Each row is a point on a landscape with many valleys, with its height.
From any point a ball rolls to the lowest of the 2 points nearest to it. It stops when none of these is lower. Distance is the straight distance between rows; heights are no part of it.
J572 height 411: [143 112 175 106 146 134 138 159 119  47 175 134  98 143 171 111 104 120
 162  95 153 133  93 124 189 142 136  92 178 124 183 119 169  88 146 113
 178 125 133 149 157]
J680 height 551: [101 125 125 131 102 164 120 108 171 133 144 158 134 112 110 122 158 138
 112 154 105 109 123 140 146 108 150 165 176  88 174 139  63 106  99 136
 156 102 243  48 210]
J959 height 596: [146 138 130 133 149 127 124 108 156 146  35 112 155  45 110 145 136 153
  99 123 117 121 168 106  76 116  94 130 102 126 152 185  81 132 111 144
 136 110 166 105  91]
J758 height 145: [215  81 142 123 142 151 131 155 136 130 123 103 105  92 131 137 146 121
 165  81 106 156 120 138 111 152 118 136  99 158 156 170 138 113  86 143
 184 134  78 185 109]
J184 height 319: [ 77 127 158  80 128 136 131  83  79  83  72 106  91 121 119 141 138 116
 148 132 150 135 137 168  76  98 150 136  94  97  79 170 197  93 136 100
 168 147  81 104 113]
J691 height 153: [107 139 151 130 128 145  83 131 111  85 131 126 130 110 111 119 131 152
 121 119 136 150 139 122 109 107 140 156 135  68 145 143 128  95  92 142
 124 109 184  78 157]
J268 height 708: [101 109 182  80 130 122  96 140 120  80 106 113 109  70 102 137 143 122
 168 114 113  88 158  91 105  90 150 146 141  61 136 177 157 112 120 183
 166 102 124 133 142]
J255 height 474: [155 115  89 151 114  99 190 145 118 141  78 144 102 154 159 148 147  97
 175 121  80 126 107 125 146 144 134 124 124 195 123 101  99 159 167  84
 136 189  81 160 141]
J472 height 201: [148 151 108 119 138 149 104 149 133 109  83 140 151  69 113 124 134 175
 112 128 106 135 140 118 128 105 127 134 141 103 168 158  62  86 122 144
 112 133 193  71 170]
J823 height 463: [119 135 106 108 166 105 125 189 128 126 214  81 152  72 138  86 144 108
 166  71 143 101 104  98 114 113 107 122 115 147 173 144 135 115 107 175
  84 156  97 168 124]
J125 height 636: [152 121 138 183 127 124 118  77 152 158 130  83 159 145 140 195  90 113
 133 151  69 170 119 167 103 200 111 165  90 157 135 116 142 165  88 128
 119 127 110 117  91]
J365 height 544: [151 118 126 128 168  82  94 160 135 136 136 100 100 110 138 117  97 100
 158 114 110  77 112  78 119 117 124 107 149 168 181 140 125 203 134 128
  95 126 159 191 114]
J817 height 424: [ 88 145 122 132 103 124 144 128 129 106 115 175 118 160 165 115 115 112
 100 155 171  70 124 146 119 101 134  94 125 117 119  87 141 126 203 108
 133 130 145 116 183]
J739 height 394: [179 113 127  59 129 133 132 213 105 157 173 111 105  74 145 127 139 107
 181  62 119  87 137 116 121 127 133 123 108 147 150 138 170 137 117 171
 148 136  73 177 153]
J278 height 233: [127 120 169  71  83 140 143 180 123 126 157 153 103 131 147 133 179 169
 120 162 207 141 149 128 121 102 192 156 114 131 123 113 131 148 122 164
 111 109  96 170 142]
J565 height 725: [139 133 146 124 162 144  96  89 134 145  89  98 125  81  92 101 114 117
 117 121 164 106 139 156  41 100  90 120  92 107 130 168 164  60 138 110
 161  83 144 122 131]
J990 height 278: [178  96 122 137 153 119 112 160 127 137 132 145  97 109 150 104 173  94
 165 119 155 148  94 139  81 119 138 148 106 200 152 116 121 156 145 107
 146 145  82 212 137]
J110 height 41: [ 90 150 101 192 158 152 143 100 125 107 124 168 181 154 148 127 155 162
  58 148 202 110 105 155 139 123 113 159 113 194 152 115  72 145 116 115
 101 111 174 108 113]
J632 height 693: [205 130 173 174 122 159  90  99 112 179 156  90 124 146 133 132 116 140
  90 157 180 132 150 138  52 171  86 139 105 170 111 120 148 124  88 148
  77  79 122 127  89]
J520 height 494: [ 80 131  76 153  74 134 145  89 126 142 120 174 126 156 136 152 156 121
  95 168  93 121 104 167 161  93 158 135 123 102 101  98  85 140 146  90
 131 138 189  66 196]
J33 height 264: [ 53 155  98 185 129 115 164 110 132  86  96 149 183 124 175 151 137 123
 134 122 118 139 121 178 130 129 140 154  92 152 143 160 133 144 125 123
 163 153  63 134 139]
J868 height 648: [173 141 137  99 127 129  66 187 111 147 146 159 111  94  95 149  96 148
 117 125 153 114 137  89 119  90 119 129 161 102 148 122 128 150 100 147
  59 104 198 112 150]
J227 height 529: [153 111 143 130 128 142 151 136 109  69  34 150 121  94 133 172 151 174
 169  86  73 182 121 121 138 161 134 154 148 125 163 178  99 135  90 144
 201 140 108 131 146]
J970 height 726: [102 109 188 104 117 142 115 111  89 115  80  99 129  97  90 154 129 148
 134 121  50 110 167  94 138 123 143 152 153  51 112 163 146 138 121 200
 187 123 121  86 163]
J290 height 432: [122  94  89 134 142 121 174 126 106 100  81 145 148 142 132 126 130  82
 171 100  65 123  93 146 159 151 116  92 136 183 146 116 139 109 146  82
 183 171  92 141 152]
J474 height 521: [132 109 107  84 129  98 124 163  87  89  15 161  94  89 119 153 155 151
 149 108  68 131 141 102 168  83 153 121 130 154 125 185 100 182 110  96
 146 167 149 141 128]
J821 height 543: [185 134 104 171 114 157 164 146 162 154 137 177 106 178 195 157 115 141
 148 119  97 142  99 145 184 152 112 111 158 122 141  84 116  81 182 112
 172 119 143 139 176]
J127 height 493: [126 131 144  97 155 105 117 162 133 116 193 110 133  95 143  82 133 106
 131 133 185  91 128 113  98 101 140 110 127 130 159 126 155 127 153 155
 114 102 115 167 128]
J223 height 390: [119 135 123 111 155 138 160 133 117  97 137 123 117 158 165 117  92 104
 146  96 104 105 105 140 182 141 111  70 147 145 158 116 164  95 159 105
 175 158 144 114 155]
J675 height 763: [107 145 185 154 108 173 136  93 150 135 167 123 157 171 138 171 140 146
 117 167 161 134 167 174  92 164 137 193 136 129 112 107 136 125  58 155
 118  88 141  97 131]
J368 height 576: [156 130  95 161 154 141 161 107 163 138 152 167 146 168 167 124 123 109
 164 121 124 135  71 159 121 168 103 112 121 145 136 100 132  92 186  83
 166 144 116 161 143]
J47 height 572: [148  97 143 155 154 108  85  96  97 136 137  74 108 150  76 124 101 135
 137  91 114 241 123 113 109 175 113 142 135 127  77 123 144 126  80 103
 103 100 101 118  54]
J449 height 401: [ 82 119 168 107 103 145 135 100 146  96 129 118 122 138  87 102 161 147
 133 128 201 156 146 144 107 120 172 158 123  88 100 139 145  84 115 148
 178  95 111 121 115]
J852 height 747: [121 124 139  80 113 131 125  95 141 146  65 121 135  76 104 120 145 107
 130 129 125  81 146 126  97 118 106 100 104  83 108 156 171  78 141 142
 182 126 123 101 139]
J235 height 332: [174  95 130 105 128 127 124 172 152 121 192 180 106 170 135 104 143 165
 139 132 178 152 113 132 151 130 151 127 157 120 151  85 132  98 154 113
 139 112 149 154 177]
J934 height 460: [153 139  86 121 150  86 154 175  91 101  97 100 123 144 125 129 110 111
 161  87  48 132 119  96 192 139 115 126 157 179 154 149 104 150 127 115
 111 164 135 139 127]
J106 height 456: [133 138 168 123 131 120  84 134 109 135 191  81  81 157 113  68  73 117
  87 148 155 108 134  88 130 129  99  57 141 107  69  89 187 136 135 100
 111 111 126 148  70]
J744 height 204: [112 167 154 141 125 130  96 102  77  99 119  93 126 139 108 150  70 133
 122 107 121 153 130 131 127 137 117 123 139  72 104 136 161  89 118 128
  98 150 142  73 158]
J436 height 740: [161 165 104 104 133 163 133 152 116 203 160 109 141  68 131 108 165 100
  87 120 183  98 146 143  60 109 100 119  61 137 110 121 140 105 165 135
 120 121  81 143 133]
J710 height 484: [ 49 112 134 150 165  97  98  43 154  99 142 109 145 166  95 105 125  86
 136 142 102 167 111 150 146 136 159 134 143 100 107 105 155  97 114 119
 142 106 123 101  96]
J440 height 727: [125 166 164 139 117 145 120 132 180 156 173  89 154 111 140 139 100 127
 108 143 155  67 139 111  83 131  79 132 123 102 155 130 137 100 111 165
  99 107 151  95 144]
J284 height 358: [ 46 128 133 100 118 137 161  88 124 109 123 150 156 117  97 133 168 161
 111 132 142 163 157 138  93 123 185 173 123  93 110 152  93 123 115 155
 130 130 125 109 143]
J590 height 388: [ 72 168  49  79 154  90 144 169  82  83 108 130 169  98  91 106 116 130
 143  68 124 119 122 100 184  99 129 100 142 118 118 141  76  93 152 130
  94 168 158  95 154]
J614 height 362: [205 140 116 145 117 173 138 106 149 152  79 163 110 157 152 148 122 163
 100 156 145 121 136 131 109 145  87  99 100 132 112  94 118 116 170  85
 155 120 139 129 135]
J713 height 284: [151 100 110  97 107 135 130 176  98 132 146 177 113 148 139 125 170 157
 155 120 171 179 105 148 112 113 164 150 118 133 122  94 117 136 134 133
 107 115 111 153 157]
J810 height 603: [100 131 100 138 136 118 156 115 109  94 134 143 121 101 186 149 138  60
 185 120 108  98  87 153 118 139 120 122 133 142 187 115 153  98 151 135
 155 149  78 136 214]
J597 height 659: [160 115  99 115 107 128 161 152 148 184 127 140 153  65 157 169 194 107
 158 146 103 115 136 132  89 139 126 131  91 181 162 139 102 121 118 153
 135 138  89 144 149]
J492 height 665: [184 136 138 172 127 144 103  73 126 148 130 135 130 145 127 173 119 133
 120 149 148 164 108 165  82 194  85 167 107 148 125  99 119 127 109 112
  85  90 138 115 117]
J42 height 340: [105 102 140 130 148  92 138 130 135 145 191 114 115 130 119  77 162  87
 177 122 125 168  79 147  98 117 138 146 146 205 124 117 138 141 144 116
 118 122  71 183 107]
J358 height 625: [240 106 129 117 119 129  79 180 128 174 134 165  90 117 107 147 126 145
 149 136 126 146 131  91 129 122 110 135 140 132 152  90 121 156 138 131
  84 113 177 154 145]
J7 height 709: [108 148 143 134 113 135 131 110 158 174 184  93 163 118 150 154 102 129
 113 170 143 101 167 114  92 131 106 148 117 139 122 118 113 160  94 150
  54 135 124 104 115]
J219 height 634: [183 113  95 157 101 173 155 128 158 176 164 148 154 109 168 153 170  87
 165 105 108 129 101 170  99 162 117 131  83 157 155 130 118  90 128 139
 166 134  64 163 162]
J586 height 245: [ 24 125 109 150 106 101 119  53  99 134 120 107 134 143 107 149 141 124
  82 172  84 126 138 134 149 126 171 139 127 142  91 142  98 224  94 113
  77 145 135 102 105]
J113 height 414: [105 128 161 114 138 106 110 117 111 113 150  89 114 144 105  99 105 117
 120 117 158 151 133 119 131 104 129 107 134 108 102 137 179 121 131  95
 134 144  96 131  82]
J147 height 183: [ 69 160  83 187 130 120 195 101 163 170 124 174 192 177 145 122 140 146
  56 169 161 105 162 115 161 118 121 122 111 171 116 102  86 196 121 120
  93 140 130 123  90]
J479 height 251: [ 76 140 109 194 115 116 159 100 148 154 106 179 162 205 169 120 126 149
  81 179 147 141 129 169 136 141 132 117 117 164 112 116 130 166 163  94
 142 138 106 150 103]
J172 height 349: [113 137  82  63 111 112 157 176 113 105 128 162 141 108 117 123 161 146
 136 100 109 132 139 126 194 102 149 125 136  97 116 118  83 102 156 146
 131 144 150 101 171]
J893 height 649: [132 146 106 128 173 135 109  98  92 124  60 148 143 115  44  81 122 162
  79 125 199 153 158 115  99 113 129 123 116 121 110 144 116  91 114  89
 115 100 161 113  92]
J421 height 514: [108 110 139 119 161  73 106 176 149  94 135 131  86 124 155  69 104 116
 142 127 117  90  98  89 170 115 141 100 189 154 184 121 128 181 169  98
 138 146 144 187 129]
J490 height 525: [102 132 129 134  90 132 114 106 148 129 168 156 117 151 143 147 123 107
 110 171 111  84 133 142 145  93 140 162 153 109 144 118  98 165 135 130
 128 129 210  66 196]
J272 height 530: [ 80  96 125 136 139  90 111  47 146 150 183 100 126 138  83  61 141  48
 138 151 109 148  80 145 108 117 147 132 127 150  78  85 171 118 122  84
 133 119 116 117  76]
J953 height 175: [135 112 173 107  98 144 123 161 108 114 170  88 130 124 136 111 161 138
 108 142 196 158 160 133  95 118 170 181 122 155  99 152 143 151 115 158
 118 102  73 174  75]
J831 height 765: [166 116 150 114  52 142 147 137 147 167  93  90 116 126 142 176 143 158
 130 151  88 151 164 134 118 154 148 167 105  79 109 122 112 149  93 182
 131 125  93 104 127]
J933 height 607: [129 147  65 185 116 138 169 165 157 164 160 150 180 166 177 146 153 116
 141  98 117 139 104 161 154 156 115 110  81 154 146 122 121 104 172 131
 183 136  67 165 148]
J834 height 573: [187 101 161 115 165 118  90 158 121 151 169  81 116  82 130 146 125 111
 149  94 130 107 126 118  80 128 124 161 118 173 186 164 137 162  94 137
  99 114 142 183 103]
J39 height 676: [106 169 108 172 159 132 117  45 111 101  69 161 145 155  85  90 102 138
  75 164 184 117 120 146  94 136 100 133 108 149 102 125 121  93 125  74
 103 111 161  83 102]
J75 height 828: [106 111 175 131  77 134  93  95 127 124 128 151  37 179 143 149 111 120
 121 182 122  85 140 133 138 136 154 126 126 117  95  87 177 202 146 122
 127 148 131 128 146]
J116 height 684: [139 131 107 133 103 122 175 132 165 203 127 130 147 110 161 166 131 126
 110 185 104  91 150 138  98 127 107 141 102 160 152 114  94 167 158 151
  90 132 124 118 127]
J3 height 781: [147 138 189 152 108 155  99  84 143 130 158 123 140 151 133 185 150 176
 123 151 132 114 152 155 104 176 137 206 146 164 118 116  82 200  34 128
 117  89 153  89 112]
J663 height 410: [182 112 140 138 139 114 137  99 119 112  85 139  90 143 140 159 115 125
 129 150 113 136 110 163  86 134 126 128 113 149 147 136 135 114 175  87
 135 124 120 150 142]
J96 height 373: [124  98 118  97 139 144 156 128 144  74 157 178 117 156 138 112 148 129
 163 130 145 157  94 139 171 134 179 117 171 109 159  93 145  67 129 118
 178 139 166 121 182]
J202 height 527: [ 93 115 140  99 127 132  90  97 122 152 203  98 120  88  89  58 134  84
 128 131 175 107 114 135  70  90 142 132 112 125 126 129 164 110 126 132
 116  91 104 151  93]
J914 height 497: [160 107 161 111 142 105  73 143 133 134 175  94  89 163  84 105  91 126
 125 117 163 191 125  89 150 150 111  75 162 106  70  86 171 131  93 107
 106  93 152 168  66]
J72 height 442: [ 47  82 123 127 176  91 103  70 143  69 115 110 109 145  84  87 123 109
 148 153 122 180 103 115 152 143 171 122 173 141 122  98 148 147  94  85
 138  95 142 145  78]
J441 height 100: [ 34 172 150 175 119 144 124  97 159 120 187 142 148 174 165 113 119 126
  92 170 168 116 147 150 147 150 127 137 134 133 118 116 155 155 110 155
 101 114 119 117 106]
J529 height 180: [ 46 147 127 143 106 119 139  60 117 135  87 118 175 118 126 173 134 119
  93 174  99  83 136 145 105 115 126 155  98 127 143 152 101 172 116 131
 107 140 142  86 135]
J161 height 546: [171 166  97 111 157 119 120 186 103 104  41 160 114  86 113 139 116 159
 145 115 102 121 156  97 165  95 130  90 136 140 153 172  98 152 142 103
 112 153 177 141 127]
J331 height 746: [ 92 129 178 143  89 137 140 124 151 122 121  79 139 131 132 164 133 144
 117 132  82 142 169 115 150 151 137 134 147  47 102 139 116 138  94 200
 157 144  94  86 120]
J635 height 271: [150 119 114 118 166 116 130 168 125 125 137 125 103 158 111  93 133 148
 160  87 139 183  84 108 158 165 128 103 141 164 120 111 132 133 158  66
 135 156 131 192  81]
J508 height 246: [158 103 129  92  69 132 171 111 139 185 153 138 133 161 103 143 119 111
 138 120  56 131 141 103 175 138 145 115 145  58  93  88 130  92 134 165
 168 155 102  79 165]
J643 height 809: [135 110 162 105  57 140 123 142  95 120 116 141  41 173 130 142 127 164
 116 166 127 137 168 125 146 117 182 136 102 109  76 117 170 196 129 139
 134 132  98 155 123]
J791 height 300: [160  88 110  48 101 119 154 142 119 158 111 163 129 135  79 118 152 150
 172 127  84 153 132 113 187 120 172 105 134  83 102  91 107  84 128 155
 161 145 140  90 151]
J811 height 459: [ 86 156  89 160 103 132 165 117 132 124  93 173 135 154 164 156 130 109
 116 146 103 101 130 164 180  80 135 101 113 131  98 118 111 114 198 113
 141 141 130  91 201]
J206 height 371: [ 53 174  76 134 153 114 155 123  93  79 107 126 194 108 131  98 119 124
 108  61 164 129 121 135 133 110 128 128 118 123 112 147 113  74 171 128
 108 133 114  95 141]
J673 height 305: [ 76 132 107 132 122  96 126 126  80 121 113  97 108 137 131 123 119 125
 106 143 115 124 122 113 147  96 153 121  99 143 103 139 133 208 117 138
  60 146 100 122 128]
J832 height 599: [221  91 143 120 134 126 121 185 143 189 158 114 126  99 150 163 122 152
 139 114 115 140 143  85 127 136 109 148 146 168 176 124  90 172 104 153
  96 105 149 181  97]
J918 height 389: [129 141 151 157 107 146  90 129 144 120 128 161  57 180 162  94  78 136
 100 152 166  72 121 128 146 122  91  87 149 107 123  87 147 134 179 109
 126 134 159 123 176]
J291 height 555: [146 108 111 144 136 121 137 131 112  73 109 136 128 100 147 173 146 136
 153 124  68 154 104 129 139 154 136 171 155 132 178 151  85 135  87 145
 130 161 141 123 164]
J153 height 162: [ 55 165 127 165 119 128 148 126 123 111 163 134 173 152 205 146 129 118
 109 138 175  91 111 147 134 111 115 136 105 137 129 126 147 136 148 145
  78 134  94 114 157]
J839 height 718: [176 154 147 145 113 168 118 145 133 193 175 100 153 120 133 115 146 131
  67 148 211 121 159 133  63 117  85 140  90 141 113 114 144  78 129 165
  91  98 105 132  83]
J165 height 501: [163  82 159 109 114 126 137 158 140 112  82 106 121  91 104 134 135 177
 148 110  85 155 163  88 170 147 142 124 141 109 159 168 107 135  87 148
 197 123 118 133  93]
J842 height 428: [159 117 106  88 124 121 111 202  97 139 197 132 132  97 125 134 147  83
 174  95 113  97 103 112 117 101 128 135 137 122 159 115 124 127 110 186
  87 134 109 150 194]
J321 height 387: [150 131 104 112 149 139 119 123 160 181 195 108 135 125 115  91  80  81
 106 102  72 101  99 113 162 134  79  52 132  82  86  80 142  88 129 106
 120 155 180  99 110]
J156 height 209: [178  87 184 123 142 128 130 112 136  71 111 110 127 113 129 118 171 117
 156 124 146 167 116 154  98 151 150 180 119 147 141 183 151 106 106 124
 191  97  79 193  90]
J668 height 331: [ 99 195  68 159 130 171 154 144 103 116 106 111 202 125 162 138 118 141
 111  57 135 142 132 138 147 139  73 108 111  82 117 158 104  39 171 135
 129 140 121  81 161]
J226 height 253: [ 86 189 133 163 101 150  92  82 131  95  91 131 127 165 115 130  75 132
  86 146 124 107 149 126 114 123  94 101 142  59  94 131 151  75 130 131
 150 133 175  37 168]
J373 height 623: [134 127 115 131 164 106  86 105 104 153  44 125 148  85  52 128 120 166
  92 107 128 172 165 102  85 123 113 131 115 125 110 181  99 121 125 107
 119 117 137 131  51]
J906 height 688: [134 142 173  67 114 119  93 176  82 139 126 124 119  55 102 150 124  91
 156  94 162  73 162 100  74  82 153 111 120  80 116 168 199 107 121 179
 108  97 112 139 140]
J682 height 311: [144 146 128 194 115 159 148  81 150 159 101 168 117 200 126 120 124 174
  76 186 166 150 124 163 113 166 113 102 113 148  94  97 150 118 135  96
 159 104 126 109 112]
J706 height 118: [109 142  96 184 149 141 117 105 103 119 127 166 157 212 152 123 140 148
  63 136 193 140  96 102 163 135  90 147 106 163  96 104  84 156 144 103
  59 153 153 106 118]
J51 height 194: [133 122  73 131 114 114 125 116 115 136 123 168 150 150 112 152 119 146
  92 139 131 159 114 111 153 134 125 143 122 130 109 106  93 148 144  93
  73 149 154 130 143]
J304 height 293: [148 192  78 150 142 160 133 152 109 142 110 114 178 107 130 148 131  94
 156  62  69 106 146 127 164 145  76 108 130  93 112 137  77  20 165 137
 134 143 134  80 174]
J249 height 206: [157  69 123 113 144 127 145 169 141 149 150 117 127 121 109  92 155 127
 160  80 107 177 109 114 163 175 140 124 130 157 137 138 127 119  98 133
 175 141  86 182  75]
J464 height 17: [ 55 135 170 163 115 118 144  82 153 122 163  83 130 178 134 128 127 116
 140 195 125 123 156 151 137 151 152 133 135 136  84 111 156 157  96 167
 112 114  87 132  57]
J305 height 457: [ 79 127 144 112 109 138 129 139 146 115 157 158  99 118 158 109 121 124
 113 186 172  51 137 124 122  92 152 120 128 130 157  99 128 175 169 155
 108 134 150 144 183]
J741 height 486: [ 77 117 155 108 148  95  97 155 137  88 152 148 101 100 127  91 118 120
 134 143 146  53 139  89 152  67 170 127 162 133 190 139 150 195 142 141
 130 140 164 176 153]
J801 height 492: [124 119 102  95 125  94 142 183 111  89  67 101 115  99 120 144 129 142
 151 114  41 129 125  82 196 108 147 133 171 155 150 175  83 213  87 135
 128 169 103 138 120]
J681 height 668: [181 143 136 110  93 135  63 162  77 172 125 131 102  71  84 154 106 106
 148 115 162 103 140 100  66  79 135 134 120  83 106 123 161 129 113 165
  71  85 153 110 160]
J850 height 164: [163 124  92 145 155 157 123 138 118  90  86 147 152 123 144 159 158 152
 112 115 164 169 108 143  80 141 121 170 116 159 155 140  88 143 116 105
 106 121 137 147 151]
J78 height 342: [152 149 131 169 121 115 124  90 173 134 126 168  87 170 122  98  61 119
  98 178 101 100 128 111 157 137  94  51 143 114 125  88 123 143 148  94
 133 127 194  94 128]
J720 height 280: [136 124  91 133 162 117 133 163 119 160 115 143 119 161 106  79 139 151
 123 100 195 158 107 113 132 122 130 141 145 184 118 124  97 164 157  93
  95 132 113 205  90]
J146 height 745: [138 141 201 136 110 138 128 120 189 127 202  97 135 139 153 157 120 121
 155 133 143 111 157 138 108 149 137 160 129 110 145 104 148  98  72 179
 123  94 145 107 142]
J44 height 443: [ 71 126 124 119  89 129 158  94 172 123 148 144 135 150 116  95 134 139
 109 173 172 145 161 150 137 145 160 118 119  81  83 110 175 105 136 127
 148 121 110 105  88]
J397 height 606: [144 100 181 183 131 125  89  94 127 138  89  83 123 133  95 173  92 155
 107 142  89 182 138 118  82 191 114 161 131 132 108 149 125 155  85 132
 111  97 113 113  57]
J820 height 247: [158 156  88 144 102 164 136 153 169 140 121 137 125  98 129 145 114 125
 153 111  70 113 130 142 152 128 105 136 161  88 157 142  83  59 142 163
 140 117 159  74 176]
J652 height 392: [ 70  99 122 130 160  83 132 139 155 108 154 118 126 160 105  82 142 110
 160 134 133 178  90 124 156 147 178 149 169 187 141 110 116 172 113 107
 108 123 101 170  89]
J603 height 343: [154 144 113 107 132 135 131 157 142 158 188 118 129 136 151  90  97  94
 112  93 121  66 123 109 166 105  80  67 122  88 117 122 145  94 185 122
 121 134 150 104 150]
J786 height 359: [187 129 136  83 112 140 117 203 129 148 145  87 111 109 144 148 117 143
 145  93 105 122 151  87 138 119 115 117 130 104 146 150 158 113 118 142
 138 127 116 142 122]
J151 height 580: [118 138 112 132 155 139 133 162  77  42 135 127 117 116 180 156 124 129
 163  99 121 124  90 148 144 134 122 141 144 130 172 149 137 120 132 142
 133 159 102 123 204]
J213 height 702: [111 152 136 162 169 127 124  65 137 104  95 124 128 121 110 102  65 104
 102 135 139 100 126 153  86 140  91  91  94 114 138 141 158  81 164  80
 146 114 154 101  99]
J269 height 298: [170 141 104  89 109 133 158 152 135 181 146  96 126 108 129 118 105  84
 133 100  74  83 144 115 184 110 110  71 132  71 109 124 138  82 147 169
 159 167 106  90 154]
J840 height 294: [122 158 153 153 121 133 109  84 182 106 107 135 123 132 109  99  73 132
  95 169 116  80 137 118 141 111 108 100 158  71 156 111 155  94 134 130
 158 104 207  65 150]
J965 height 268: [129 117 165 100 136 135 128  68 107  74  61 128  99 112 135 147 167 142
 159 138 135 157 109 186  97 144 142 145 123 118 115 164 180  83 124 100
 211 114  77 159  94]
J145 height 471: [153  91 153 102 135 120 121 129 148 160  99  90 112  94  87 122 115 171
 105  89  72 144 151  58 141 144 112 106 149  91 108 144 140 123 116 135
 176 132 137 130  49]
J604 height 788: [151 106 123 117  67 129 157 161 123 179 120 125  85 142 150 163 140 168
 114 168 106 144 149 130 149 130 154 141 115 136  95 127 110 214 122 155
  81 157  98 132 118]
J225 height 426: [131 141 123 122 172 116 147 132  87 105  98 101 136 152 146 139  72  97
 151  81  52 137  90 137 200 133 102  92 161 152 134 139 121 120 168  76
 123 183 169 125 142]
J535 height 312: [ 54 131  89 147 119 126 170  87 113  87  58 170 175 122 128 146 170 158
 124 117 101 180 134 156 125 123 164 161  99 110 122 169 100 154 125 123
 157 140  95 106 135]
J26 height 431: [156  98 118  99 150 125 133 125 153 180 121  98 121 106  77 101 110 102
 120 105  50 115 130  92 170 153 103  55 120 108  91 118 135 105 131 107
 148 142 151 107  77]
J922 height 224: [168 119 110 141 185 108 127 176 110  99 120 144 142 124 150 116 145 143
 143 125 188 155  85 121 108 121 112 151 139 196 171 130  99 163 136  90
 103 133 119 221 126]
J915 height 104: [110 147 150 141 160 157 116 133 111  86 122 144 167 132 172 139 130 168
  80 147 200 122 122 134  98 125 114 173 128 172 171 145  98 174  94 131
  91 118 143 127 122]
J570 height 116: [ 61 157  95 167 131 122 171  82 147 149 102 179 197 124 143 141 145 118
  83 183 151  83 141 143 112  89 142 132 104 167 144 127  69 172 117 121
  87 111 164 102 129]
J212 height 563: [119 101 153  87 141 122 144 107 158 184 203 112 158  97  81  76 181 110
 128 162 186 115 146 142  61 103 156 147 131 161 142 130 118 109 101 143
 131  86 113 163  69]
J297 height 510: [182 132  80 138 115 130 172 175 145 145 117 179 122 163 167 165 145 134
 168 113  90 115 106 131 172 128 112 102 153 158 130  97  68 127 196 103
 159 179 111 172 159]
J932 height 367: [ 75 121 127 105 145  92 105  59  79  84  88  91 103 120  90 121 105  99
 132 141 119 124 125 161 105  94 123 126 115 124  81 143 166 109 126  96
 125 126 124 111  84]
J246 height 263: [177 126  86 110 119 112 143 166 116 188 155 133 124 159 119 123 133 146
 148 102 115 145 122 106 174 122 115 118 120 119  83 102 110 107 149 112
  90 153 126 134 116]
J986 height 215: [ 64 139 131 147 133 120 162 117 151  78 156 146 155 135 189 135 151 105
 133 154 161 115  99 178 113 110 153 164 134 163 171 141 135 154 150 153
 144 146  87 153 150]
J826 height 571: [167 130 119 132 147 106 137 134 177 122  44 147 124  80 124 136 120 144
 114 139 103 101 153 113 138 122 113 103 137 134 187 165 105 154 144 105
 156 127 153 135 109]
J102 height 106: [116 113 194 131 107 129  94 115 134 114 172  69 103 153 110 131 130 135
 122 148 156 151 154 139 121 162 177 167 126 126  94 131 152 162  85 164
 124  94 109 142  70]
J91 height 537: [149  96 158 110 150 122  71 147  96 131 172  66 127 135  85  95 107 110
 146  62 132 195 122 103 125 146 127 125 137 100  62 125 177 115  65 121
  74 106 106 154  70]
J357 height 320: [193 127 121  77 126 148 110 189  95 169 192 121 112 133 110 118 102 144
 151  60 120 145 130 117 152 152  89  88 115  85 100 129 164  85 124 127
 119 151 136 131 117]

Call two points neighbours if one is among the 2 nearest of the other. Go from one point of each pair to the other, from neighbour to neighbour, staying as low as possible. Name the highest point that can't be avoided.
J223 / J464 -> J572
J691 / J508 -> J590
J110 / J758 -> J720

For each start below, name the point where the ball stops.
J213 -> J223
J47 -> J758
J212 -> J110
J643 -> J691
J440 -> J223
J151 -> J508
J436 -> J110
J202 -> J110
